A landscape with many valleys, sampled at points; each row gives a point and its height.
From any point a ball rolls to the lowest of the 3 points nearest to it. It stops when none of these is lower. Distance is the straight distance between rows; heights are no part of it.
Z813 height 491: |  .32 | -.21 | -.47 |  .06 |  .02 |  .22 |  .07 |  .17 |  .42 |  .24 | -.02 |  .25 | -.02 | -.06 | -.25 | -.28 |  .58 | -.20 | -.08 |  .22 |  .30 |  .37 | -.02 |
Z837 height 707: |  .17 | -.12 |  .21 |  .32 | -.06 |  .06 | -.15 |  .18 |  .19 | -.08 |  .11 | -.03 |  .14 | -.11 | -.20 | -.23 |  .34 | -.12 | -.09 |  .00 | -.06 |  .31 |  .05 |
Z662 height 268: |  .53 | -.11 | -.17 |  .07 |  .45 | -.04 |  .11 |  .18 |  .52 |  .04 |  .06 |  .54 |  .04 |  .03 | -.07 | -.03 |  .40 | -.34 |  .28 | -.01 | -.01 |  .26 |  .16 |
Z451 height 226: |  .30 |  .03 |  .48 | -.17 |  .33 | -.42 | -.20 |  .30 |  .03 |  .10 |  .31 |  .20 | -.36 | -.42 | -.21 | -.25 |  .39 | -.20 | -.11 | -.09 | -.27 | -.03 | -.06 |
Z266 height 190: | -.28 | -.28 | -.23 | -.73 |  .19 | -.31 | -.11 |  .01 |  .16 | -.17 | -.09 |  .23 | -.32 | -.40 | -.11 | -.12 |  .00 | -.01 |  .04 | -.07 | -.07 | -.06 |  .21 |
Z23 height 109: | -.27 |  .03 |  .19 | -.31 | -.01 | -.24 |  .04 |  .15 |  .19 |  .15 | -.14 | -.14 |  .04 | -.14 |  .20 | -.15 | -.39 |  .14 |  .16 | -.10 |  .53 |  .42 |  .29 |
Z864 height 576: | -.27 | -.17 |  .24 | -.78 |  .12 | -.47 | -.04 | -.21 |  .08 | -.04 |  .02 |  .11 | -.15 | -.06 |  .40 |  .09 | -.52 |  .15 |  .29 |  .07 | -.09 | -.25 | -.06 |
Z440 height 455: |  .20 | -.02 |  .02 |  .34 | -.21 |  .20 |  .04 | -.21 |  .08 | -.02 | -.12 | -.22 |  .22 |  .19 |  .08 |  .17 | -.04 | -.14 |  .20 |  .01 |  .19 | -.14 |  .00 |
Z195 height 434: |  .27 | -.01 | -.01 |  .50 | -.19 | -.27 |  .18 | -.34 |  .00 | -.20 |  .02 |  .07 |  .29 |  .06 |  .18 | -.24 | -.03 | -.22 |  .54 | -.16 |  .31 |  .03 |  .16 |
Z38 height 537: |  .15 | -.05 |  .00 |  .78 | -.17 |  .04 | -.03 | -.25 |  .10 |  .11 | -.05 | -.10 |  .24 |  .12 |  .09 | -.22 |  .27 | -.21 |  .02 |  .28 |  .13 | -.06 | -.15 |
Z227 height 123: | -.04 |  .09 | -.12 |  .08 | -.22 |  .33 | -.07 | -.29 | -.37 | -.13 | -.14 | -.20 | -.20 |  .17 | -.26 |  .34 |  .01 |  .24 | -.28 |  .07 | -.54 | -.29 | -.59 |
Z954 height 152: |  .17 | -.05 | -.19 |  .31 | -.12 |  .25 |  .41 |  .17 | -.03 |  .12 | -.37 | -.03 |  .14 |  .02 |  .32 |  .10 |  .03 | -.08 | -.15 | -.08 |  .11 |  .18 |  .08 |
Z55 height 283: |  .00 | -.17 | -.13 | -.30 |  .12 | -.26 |  .17 |  .10 |  .50 | -.03 |  .05 |  .11 | -.13 | -.08 | -.07 | -.06 |  .05 | -.21 |  .24 |  .00 |  .04 |  .08 |  .25 |
Z497 height 284: |  .31 | -.12 | -.33 | -.26 |  .34 | -.14 | -.04 |  .08 |  .33 | -.17 |  .10 |  .58 | -.58 |  .03 | -.47 |  .00 |  .50 | -.60 |  .19 |  .11 | -.37 | -.25 | -.22 |
Z194 height 243: |  .21 | -.22 | -.49 |  .16 | -.08 |  .34 |  .23 |  .12 | -.21 | -.06 | -.08 | -.01 | -.34 |  .14 | -.26 |  .19 |  .45 | -.06 | -.10 |  .01 |  .02 |  .14 | -.11 |
Z566 height 336: | -.15 |  .41 |  .31 |  .19 | -.05 |  .14 | -.09 |  .07 | -.14 | -.14 |  .12 | -.36 |  .72 |  .25 |  .23 |  .01 | -.60 |  .26 | -.06 | -.15 |  .33 | -.02 |  .23 |
Z898 height 144: |  .15 |  .29 |  .33 |  .75 | -.24 |  .14 | -.36 | -.15 |  .03 | -.15 |  .14 | -.16 |  .18 | -.07 | -.23 | -.38 |  .12 | -.22 | -.26 |  .02 | -.37 | -.22 | -.41 |
Z627 height 207: |  .07 | -.18 | -.19 |  .17 | -.12 |  .46 |  .20 |  .01 | -.31 | -.04 | -.23 |  .03 | -.37 |  .13 | -.01 |  .25 |  .08 | -.06 | -.39 |  .01 | -.14 | -.01 | -.48 |
Z913 height 538: | -.04 |  .18 | -.02 |  .56 | -.12 |  .31 | -.56 |  .43 | -.10 | -.15 |  .21 | -.08 |  .63 |  .09 | -.30 | -.09 |  .06 |  .09 | -.13 |  .11 |  .32 | -.01 |  .41 |
Z390 height 252: |  .07 |  .20 | -.07 |  .19 | -.11 |  .20 |  .16 | -.01 | -.30 | -.01 | -.24 | -.26 |  .53 |  .03 |  .53 |  .19 | -.28 | -.02 |  .03 | -.06 |  .41 |  .06 |  .49 |
Z647 height 667: | -.13 |  .30 |  .38 |  .34 | -.06 | -.27 | -.24 |  .12 |  .04 |  .00 |  .05 | -.16 |  .27 | -.11 | -.11 | -.13 | -.01 |  .07 |  .04 |  .04 |  .23 |  .30 |  .13 |
Z356 height 302: |  .42 |  .02 |  .16 |  .18 |  .53 | -.14 | -.36 |  .20 |  .25 |  .21 |  .42 |  .51 |  .13 | -.33 | -.34 | -.02 |  .70 | -.04 | -.14 | -.13 | -.35 |  .06 |  .15 |
Z269 height 525: |  .43 | -.17 |  .11 |  .01 |  .28 | -.56 |  .20 | -.23 |  .26 | -.17 |  .07 |  .13 |  .26 | -.10 | -.01 | -.10 |  .08 | -.57 |  .73 |  .02 | -.10 | -.22 |  .17 |
Z558 height 552: | -.05 |  .14 | -.13 |  .55 | -.15 |  .36 | -.70 |  .40 | -.17 | -.25 |  .00 |  .24 |  .42 | -.01 | -.39 | -.06 |  .26 | -.11 | -.68 |  .07 | -.05 |  .07 |  .12 |
Z418 height 244: |  .23 | -.38 | -.28 | -.27 |  .01 | -.03 |  .31 | -.04 |  .15 | -.17 | -.01 |  .19 | -.52 |  .11 | -.03 |  .16 |  .39 | -.45 |  .12 |  .10 | -.26 | -.18 | -.26 |
Z776 height 227: |  .15 |  .14 | -.17 | -.04 |  .14 | -.25 |  .28 | -.08 |  .18 |  .17 | -.03 |  .16 | -.06 |  .14 |  .03 | -.27 |  .13 | -.21 |  .06 |  .08 | -.01 |  .03 | -.04 |
Z243 height 339: | -.28 |  .17 |  .23 | -.22 | -.06 | -.41 | -.12 | -.31 | -.03 |  .06 |  .29 | -.10 | -.01 |  .08 | -.10 | -.09 | -.32 |  .13 |  .18 | -.09 | -.11 | -.22 | -.11 |
Z466 height 150: | -.30 | -.11 |  .02 | -.36 |  .17 | -.22 | -.19 |  .13 |  .08 | -.19 |  .11 |  .20 | -.85 | -.03 | -.46 | -.14 |  .26 | -.32 | -.11 | -.07 | -.64 | -.49 | -.20 |
Z663 height 101: |  .09 | -.03 | -.13 |  .15 | -.23 |  .19 |  .24 |  .16 | -.31 | -.05 | -.19 | -.06 |  .56 | -.01 |  .21 |  .29 |  .07 |  .12 | -.17 | -.18 | -.01 |  .04 |  .33 |
Z391 height 684: |  .28 | -.15 | -.17 | -.41 |  .08 | -.45 |  .24 | -.18 |  .13 |  .18 | -.12 |  .06 |  .16 |  .01 |  .27 | -.07 | -.13 | -.22 |  .58 |  .04 |  .35 |  .02 |  .31 |
Z861 height 287: | -.26 | -.10 | -.08 | -.50 |  .32 | -.46 | -.09 |  .00 |  .01 | -.04 |  .19 |  .06 | -.15 | -.21 |  .12 | -.27 | -.18 | -.03 |  .23 |  .11 | -.49 | -.26 |  .04 |
Z272 height 122: |  .03 |  .25 |  .21 |  .49 | -.15 | -.30 |  .04 | -.53 | -.02 |  .15 |  .06 | -.32 |  .31 |  .15 |  .28 | -.24 | -.22 | -.13 |  .38 | -.04 |  .14 | -.29 | -.10 |
Z210 height 511: | -.34 | -.24 | -.01 | -.61 | -.08 |  .16 |  .17 |  .14 | -.05 |  .30 |  .10 | -.09 | -.03 | -.10 |  .28 | -.09 | -.19 |  .57 | -.01 | -.04 |  .48 |  .27 |  .03 |
Z679 height 396: | -.21 | -.33 | -.44 | -.70 | -.17 | -.05 |  .26 | -.02 |  .10 |  .19 |  .06 |  .27 | -.24 | -.13 |  .45 |  .06 |  .10 |  .03 |  .19 |  .00 |  .18 |  .18 |  .19 |
Z827 height 421: |  .13 | -.16 | -.11 | -.18 |  .10 | -.16 |  .05 |  .11 |  .14 |  .13 | -.16 |  .11 |  .22 | -.13 |  .13 | -.10 |  .02 | -.07 |  .25 |  .18 |  .60 |  .40 |  .38 |
Z869 height 313: |  .11 |  .03 | -.04 |  .01 | -.05 | -.06 |  .37 | -.25 | -.17 |  .00 | -.19 | -.18 | -.01 |  .16 |  .23 |  .26 | -.21 | -.21 |  .25 |  .11 | -.06 | -.10 | -.17 |
Z263 height 471: |  .19 |  .06 | -.11 |  .38 | -.31 | -.09 |  .27 | -.17 | -.33 |  .03 |  .06 | -.36 |  .61 |  .13 |  .35 |  .14 | -.44 | -.17 |  .42 | -.08 |  .27 | -.09 |  .32 |
Z273 height 553: | -.33 |  .20 |  .33 |  .38 | -.23 |  .39 | -.44 |  .37 | -.31 | -.21 |  .07 | -.10 |  .35 |  .17 | -.39 | -.27 |  .04 |  .20 | -.29 | -.14 |  .19 | -.14 |  .15 |
Z786 height 285: |  .51 | -.11 |  .08 |  .19 |  .26 | -.21 | -.06 |  .17 |  .35 |  .03 | -.06 |  .31 |  .11 | -.17 | -.12 |  .00 |  .41 | -.40 |  .26 | -.06 | -.13 |  .00 |  .29 |
Z88 height 402: |  .07 |  .22 | -.06 |  .54 | -.40 |  .08 |  .37 | -.41 | -.16 |  .17 | -.06 | -.20 |  .09 |  .17 |  .20 |  .15 | -.02 |  .02 |  .22 |  .07 | -.08 | -.19 | -.26 |
Z312 height 424: |  .02 | -.06 | -.06 | -.25 | -.08 |  .30 |  .23 | -.10 | -.28 |  .11 | -.33 | -.09 |  .10 |  .14 |  .49 |  .48 | -.48 |  .41 | -.03 |  .06 |  .04 |  .09 |  .01 |
Z52 height 473: |  .25 |  .36 |  .68 |  .34 |  .19 | -.34 | -.38 |  .09 |  .07 |  .03 |  .42 | -.03 |  .24 | -.12 |  .06 | -.29 | -.20 | -.03 |  .15 | -.03 | -.06 | -.26 |  .00 |
Z730 height 114: | -.33 | -.25 | -.22 | -.32 |  .23 | -.19 |  .00 |  .14 |  .19 | -.11 | -.01 |  .35 | -.59 | -.14 | -.19 | -.08 |  .13 | -.13 | -.02 | -.04 | -.08 | -.16 |  .08 |
Z608 height 218: |  .05 |  .16 | -.02 |  .02 | -.35 |  .35 |  .35 | -.12 | -.34 |  .04 | -.17 | -.19 | -.26 |  .28 |  .01 |  .37 | -.34 |  .14 | -.03 |  .22 | -.66 | -.02 | -.25 |
Z267 height 256: | -.13 |  .00 |  .09 | -.23 | -.03 |  .11 |  .36 | -.52 | -.08 | -.06 | -.05 | -.23 | -.22 |  .07 | -.01 |  .03 | -.08 | -.15 |  .07 |  .09 | -.40 | -.31 | -.45 |
Z496 height 386: | -.09 | -.30 | -.24 | -.66 |  .13 | -.30 |  .26 | -.21 |  .09 | -.06 |  .01 |  .13 | -.16 | -.02 |  .30 | -.01 | -.08 | -.21 |  .23 |  .05 | -.29 | -.14 | -.07 |
Z982 height 162: | -.13 | -.10 | -.29 | -.08 |  .06 |  .01 |  .10 | -.19 |  .08 |  .07 | -.19 |  .02 |  .02 |  .05 | -.08 | -.23 |  .04 |  .14 | -.17 |  .04 | -.06 | -.10 |  .07 |
Z769 height 494: |  .00 |  .09 |  .23 | -.32 |  .47 | -.40 | -.20 |  .29 |  .22 | -.11 |  .22 |  .11 |  .00 | -.49 |  .15 | -.36 |  .04 |  .09 |  .12 | -.04 |  .11 |  .09 |  .38 |
Z376 height 570: | -.09 |  .28 |  .60 | -.09 |  .17 | -.34 | -.13 |  .00 | -.04 |  .20 |  .23 | -.09 |  .05 | -.05 |  .15 | -.24 | -.37 |  .04 |  .32 | -.04 |  .33 |  .24 |  .27 |
Z570 height 272: | -.18 | -.14 | -.16 | -.09 | -.23 |  .43 |  .25 |  .08 | -.23 | -.15 | -.18 | -.15 |  .09 |  .02 |  .16 |  .65 | -.10 |  .26 | -.21 |  .07 | -.01 |  .05 |  .02 |
Z551 height 249: | -.52 | -.19 |  .07 | -.30 | -.09 | -.08 | -.13 | -.21 |  .09 | -.02 | -.10 | -.05 | -.45 | -.04 | -.21 | -.07 |  .05 |  .46 | -.27 | -.08 |  .05 |  .09 | -.06 |
Z424 height 160: | -.18 | -.07 | -.07 |  .07 | -.16 |  .35 | -.26 |  .13 | -.19 | -.04 |  .12 |  .02 | -.21 |  .07 | -.39 | -.20 |  .18 |  .14 | -.65 |  .08 | -.10 |  .19 | -.47 |
Z51 height 189: |  .13 |  .26 | -.25 |  .48 | -.43 |  .28 | -.01 | -.32 | -.28 | -.14 | -.04 | -.12 | -.01 |  .16 | -.04 |  .05 |  .39 | -.24 | -.43 | -.03 | -.44 | -.25 | -.71 |
Z94 height 490: |  .22 | -.02 | -.09 |  .22 | -.19 | -.15 |  .04 |  .05 |  .05 |  .19 | -.22 |  .02 |  .35 | -.01 | -.10 | -.14 |  .12 |  .05 |  .41 |  .06 |  .67 |  .33 |  .59 |
Z209 height 197: |  .02 | -.31 | -.43 | -.15 | -.16 |  .25 |  .12 |  .18 |  .29 | -.05 |  .16 |  .31 | -.36 |  .09 | -.32 |  .06 |  .50 | -.48 | -.10 |  .05 | -.07 |  .11 | -.30 |
Z83 height 266: | -.09 |  .21 |  .17 |  .01 | -.03 | -.29 | -.11 | -.23 |  .19 |  .02 |  .14 | -.13 | -.01 |  .00 | -.19 | -.34 | -.18 | -.22 |  .07 | -.04 | -.04 | -.13 | -.18 |
Z446 height 79: | -.20 |  .06 | -.19 |  .13 | -.19 |  .22 | -.01 | -.12 | -.13 |  .07 | -.14 | -.19 | -.26 |  .20 | -.20 |  .19 | -.14 |  .40 | -.40 |  .06 | -.22 | -.21 | -.38 |
Z353 height 330: |  .68 |  .12 |  .04 |  .32 |  .10 | -.19 | -.17 | -.07 |  .37 |  .07 |  .13 |  .30 | -.05 | -.14 | -.19 | -.29 |  .37 | -.60 |  .26 | -.05 | -.46 | -.09 | -.11 |
Z657 height 318: |  .32 |  .22 |  .36 |  .03 |  .43 | -.45 | -.14 |  .18 |  .02 | -.08 |  .47 |  .03 | -.12 | -.52 |  .00 | -.04 |  .10 | -.22 | -.01 | -.09 | -.33 | -.13 |  .16 |
Z470 height 48: | -.20 |  .06 |  .05 | -.29 |  .30 | -.02 | -.21 |  .50 |  .11 |  .10 |  .00 |  .34 | -.60 | -.21 | -.40 | -.08 |  .28 | -.12 | -.28 | -.15 | -.29 |  .07 |  .10 |
Z815 height 316: |  .08 |  .05 |  .06 |  .49 | -.10 | -.17 |  .03 | -.35 |  .00 | -.01 |  .14 | -.21 |  .13 |  .07 |  .17 | -.04 | -.07 | -.16 |  .24 |  .05 | -.22 | -.34 | -.41 |
Z660 height 191: | -.22 |  .18 | -.02 |  .04 | -.29 |  .39 |  .11 |  .22 | -.26 | -.17 | -.25 | -.23 |  .38 |  .11 |  .38 |  .39 | -.46 |  .54 | -.19 |  .02 |  .09 |  .00 |  .13 |
Z110 height 438: | -.24 |  .02 |  .29 | -.67 |  .37 | -.47 | -.18 |  .22 |  .19 |  .06 |  .00 |  .10 | -.24 | -.33 |  .21 |  .02 | -.39 |  .09 |  .26 | -.13 | -.11 | -.13 |  .30 |
Z655 height 224: |  .48 | -.14 |  .14 |  .15 |  .56 | -.39 | -.02 |  .33 |  .20 |  .11 |  .14 |  .42 |  .01 | -.42 | -.10 |  .00 |  .38 | -.20 | -.02 |  .08 | -.05 |  .30 |  .39 |
Z883 height 381: | -.28 |  .20 |  .06 | -.06 | -.14 |  .18 |  .09 | -.23 | -.10 |  .07 | -.21 | -.33 |  .10 |  .16 |  .24 |  .31 | -.11 |  .51 | -.16 | -.08 |  .04 |  .04 | -.23 |
Z539 height 179: | -.17 | -.06 | -.34 | -.01 | -.06 |  .04 |  .14 | -.14 |  .05 | -.08 |  .23 |  .02 | -.50 |  .03 | -.09 | -.06 |  .20 | -.05 | -.20 |  .03 | -.47 | -.39 | -.46 |
Z907 height 505: | -.10 |  .18 |  .31 |  .00 |  .06 |  .02 | -.36 | -.02 | -.07 |  .14 |  .07 | -.19 |  .31 | -.13 |  .04 | -.19 | -.41 |  .18 |  .23 |  .00 |  .55 |  .42 |  .52 |
Z464 height 213: | -.24 | -.09 |  .04 | -.21 |  .09 | -.09 | -.27 | -.12 |  .32 |  .12 |  .18 |  .01 | -.19 |  .09 | -.32 | -.06 |  .10 |  .14 | -.03 | -.17 | -.12 | -.02 | -.16 |
Z349 height 323: | -.30 | -.08 |  .08 | -.05 | -.04 |  .22 |  .11 | -.02 | -.14 | -.07 | -.08 | -.11 | -.03 | -.08 | -.04 |  .20 | -.02 |  .27 | -.24 |  .16 |  .26 |  .29 |  .03 |
Z565 height 674: |  .06 | -.11 |  .00 | -.69 | -.03 |  .03 |  .36 | -.37 | -.11 |  .12 | -.01 | -.21 | -.24 |  .25 |  .49 |  .38 | -.57 |  .08 |  .25 |  .07 | -.37 | -.12 | -.21 |
Z481 height 371: | -.42 | -.02 |  .06 | -.34 |  .01 |  .00 | -.25 | -.26 |  .17 | -.03 |  .11 | -.14 | -.04 | -.05 |  .13 | -.04 | -.36 |  .40 | -.04 |  .10 |  .00 | -.02 |  .14 |
Z771 height 211: |  .01 |  .01 | -.17 |  .11 |  .09 |  .14 | -.38 |  .50 | -.08 | -.06 |  .01 |  .19 | -.32 | -.15 | -.38 | -.20 |  .45 |  .17 | -.45 |  .07 |  .08 |  .40 | -.06 |
Z693 height 102: | -.07 | -.09 |  .08 | -.15 |  .09 | -.07 |  .06 |  .39 |  .17 | -.23 |  .16 |  .35 | -.48 | -.12 | -.48 | -.14 |  .34 | -.17 | -.31 | -.11 | -.29 | -.02 | -.15 |
Z66 height 154: | -.22 | -.33 | -.30 | -.32 | -.01 | -.03 |  .17 |  .21 |  .06 | -.05 |  .01 |  .22 | -.24 |  .04 | -.25 | -.07 |  .20 | -.05 | -.15 | -.06 |  .00 |  .12 |  .00 |
Z474 height 254: | -.35 | -.17 | -.08 | -.29 | -.01 |  .17 | -.29 |  .20 |  .04 |  .17 | -.05 |  .14 | -.42 | -.02 | -.24 | -.11 |  .39 |  .37 | -.42 |  .07 | -.02 |  .29 |  .01 |
Z801 height 474: | -.28 |  .22 |  .28 | -.15 | -.01 |  .20 |  .00 | -.21 | -.44 | -.06 | -.01 | -.44 |  .23 |  .27 |  .40 |  .49 | -.63 |  .67 | -.06 | -.19 |  .10 | -.35 | -.12 |
Z893 height 454: | -.14 |  .45 |  .55 |  .22 |  .01 | -.19 | -.15 | -.29 |  .05 | -.08 |  .32 | -.41 |  .28 |  .37 |  .25 | -.34 | -.34 |  .01 |  .17 | -.16 |  .26 |  .02 | -.05 |
Z509 height 447: |  .04 |  .05 |  .12 | -.22 | -.09 |  .16 |  .32 | -.25 | -.27 |  .16 | -.12 | -.20 |  .01 |  .20 |  .11 |  .29 | -.51 |  .42 |  .00 |  .00 | -.19 | -.10 | -.55 |
Z109 height 147: | -.28 |  .33 |  .14 |  .46 | -.20 |  .02 | -.33 | -.16 | -.17 | -.07 |  .02 | -.08 | -.03 |  .07 | -.27 | -.20 | -.15 |  .25 | -.19 | -.20 | -.20 | -.18 | -.29 |
Z528 height 61: | -.40 |  .07 |  .02 | -.46 | -.01 |  .32 | -.24 |  .04 | -.28 |  .05 | -.14 | -.32 |  .19 |  .15 |  .45 |  .43 | -.40 |  .67 | -.38 |  .06 |  .45 |  .09 |  .14 |
Z762 height 697: |  .00 |  .13 |  .12 | -.06 | -.07 | -.12 |  .14 | -.15 |  .00 |  .05 | -.28 | -.15 |  .25 |  .21 |  .51 |  .09 | -.35 |  .18 |  .24 | -.22 |  .30 |  .34 |  .23 |
Z480 height 848: |  .18 |  .17 |  .43 | -.21 |  .19 | -.53 |  .17 | -.45 |  .38 | -.10 |  .13 | -.09 |  .17 | -.06 |  .20 | -.27 | -.36 | -.26 |  .46 |  .09 | -.04 | -.05 |  .22 |
Z680 height 134: |  .22 | -.08 |  .20 | -.05 |  .58 | -.01 | -.17 |  .56 |  .05 |  .14 |  .09 |  .35 | -.24 | -.40 | -.39 | -.25 |  .42 |  .12 | -.23 | -.18 | -.11 |  .28 |  .21 |
Z61 height 527: |  .08 | -.09 | -.04 |  .13 | -.06 | -.15 |  .03 | -.05 |  .08 | -.05 | -.11 |  .00 |  .35 |  .10 |  .02 | -.29 | -.02 | -.09 |  .24 | -.04 |  .65 |  .18 |  .10 |
Z504 height 137: |  .14 | -.08 | -.13 |  .11 | -.23 |  .22 |  .24 |  .06 | -.31 |  .05 | -.12 | -.18 | -.16 |  .17 |  .09 |  .11 |  .06 |  .01 | -.13 |  .05 | -.16 | -.26 | -.40 |
Z993 height 724: |  .30 | -.01 |  .09 | -.22 |  .33 | -.27 | -.10 |  .33 |  .31 |  .10 |  .13 |  .28 |  .19 | -.40 | -.17 | -.06 |  .32 | -.27 |  .31 | -.22 |  .36 |  .59 |  .65 |
Z502 height 110: | -.24 | -.02 | -.03 |  .21 |  .00 |  .23 | -.02 | -.13 | -.16 | -.07 |  .05 |  .09 | -.01 |  .03 | -.15 | -.05 | -.05 |  .19 | -.29 |  .09 | -.14 | -.16 | -.38 |
Z188 height 536: |  .03 |  .17 |  .14 | -.07 | -.15 |  .19 |  .25 | -.34 | -.16 | -.05 | -.20 | -.35 |  .13 |  .30 |  .40 |  .48 | -.69 |  .14 |  .21 | -.03 | -.29 | -.28 | -.12 |
Z265 height 562: | -.05 | -.02 | -.33 |  .34 | -.44 |  .68 | -.23 |  .45 | -.40 | -.30 | -.04 |  .11 |  .06 |  .18 | -.12 |  .06 |  .36 |  .04 | -.61 | -.01 |  .14 |  .04 |  .13 |
Z541 height 111: | -.12 |  .06 |  .11 |  .18 | -.11 |  .20 |  .14 | -.37 | -.17 |  .11 |  .08 | -.40 | -.26 |  .23 | -.16 | -.05 | -.32 |  .39 | -.17 |  .20 | -.16 | -.49 | -.58 |
Z384 height 506: |  .26 |  .15 |  .08 |  .77 | -.31 |  .15 | -.13 |  .00 |  .07 | -.06 |  .10 | -.11 |  .34 |  .07 | -.17 | -.04 | -.03 | -.13 |  .04 |  .08 |  .34 | -.13 |  .13 |
Z766 height 288: |  .16 |  .00 | -.25 | -.01 | -.36 |  .57 |  .18 |  .26 | -.32 | -.19 | -.38 | -.20 | -.24 |  .17 |  .09 |  .66 | -.09 | -.01 | -.35 |  .13 | -.36 |  .03 | -.18 |
Z203 height 178: | -.17 |  .12 |  .12 |  .09 | -.06 | -.03 | -.29 | -.27 |  .01 |  .21 |  .20 |  .00 | -.23 |  .19 | -.42 | -.24 | -.02 |  .05 | -.36 | -.09 | -.44 | -.43 | -.51 |
Z988 height 483: | -.11 | -.11 | -.25 |  .15 |  .16 |  .15 | -.06 |  .28 |  .03 |  .02 | -.17 |  .10 |  .06 |  .10 | -.01 | -.13 |  .19 | -.12 | -.03 |  .22 |  .30 |  .37 |  .18 |
Z92 height 645: |  .37 | -.05 |  .09 | -.38 |  .46 | -.48 |  .07 |  .20 |  .34 | -.01 | -.07 |  .17 |  .19 | -.25 |  .19 | -.24 | -.04 | -.10 |  .49 | -.13 |  .17 |  .25 |  .59 |
Z923 height 324: | -.06 | -.23 | -.31 | -.65 |  .14 |  .00 |  .25 | -.04 |  .26 | -.03 | -.11 |  .20 | -.17 | -.13 |  .02 |  .19 |  .22 | -.29 |  .24 |  .11 |  .11 |  .14 | -.04 |
Z602 height 158: | -.22 |  .11 | -.05 |  .26 | -.22 |  .18 | -.11 |  .14 | -.24 | -.10 | -.15 | -.17 |  .38 |  .06 | -.01 |  .27 | -.12 |  .24 | -.28 | -.14 |  .35 | -.04 |  .26 |
Z968 height 533: |  .05 |  .04 | -.28 |  .79 | -.29 |  .46 | -.14 |  .17 | -.44 | -.13 | -.07 | -.07 |  .65 |  .12 | -.08 |  .03 |  .19 | -.23 | -.16 | -.07 |  .18 | -.02 |  .05 |
Z848 height 341: | -.03 | -.28 | -.23 | -.21 | -.08 |  .47 |  .29 |  .02 | -.15 |  .27 | -.09 | -.02 | -.17 | -.02 |  .21 |  .26 |  .08 |  .20 |  .00 | -.04 |  .15 |  .10 | -.13 |
Z18 height 376: | -.04 | -.08 |  .10 | -.21 |  .34 | -.34 |  .15 | -.17 |  .19 | -.08 |  .02 |  .17 | -.05 | -.13 |  .13 |  .27 | -.12 | -.42 |  .43 | -.03 | -.16 | -.06 |  .10 |
Z142 height 493: |  .15 | -.23 | -.31 |  .49 | -.15 |  .30 | -.06 |  .11 | -.22 |  .13 | -.32 |  .17 |  .01 | -.08 | -.09 |  .20 |  .33 |  .10 | -.25 |  .20 |  .40 |  .11 |  .13 |

Call two points neighbours if one is among the 3 nearest of the other. Go from one point of each pair to the other, from neighbour to neighbour, staying as low as possible. Name the highest point that can't be avoided.
Z446 / Z528 => Z766
Z446 / Z470 => Z982
Z272 / Z470 => Z815
Z898 / Z446 => Z109
Z663 / Z528 => Z660

Where does a ball stop that starts at each point below?
Z18 => Z446
Z391 => Z446
Z923 => Z446
Z769 => Z470
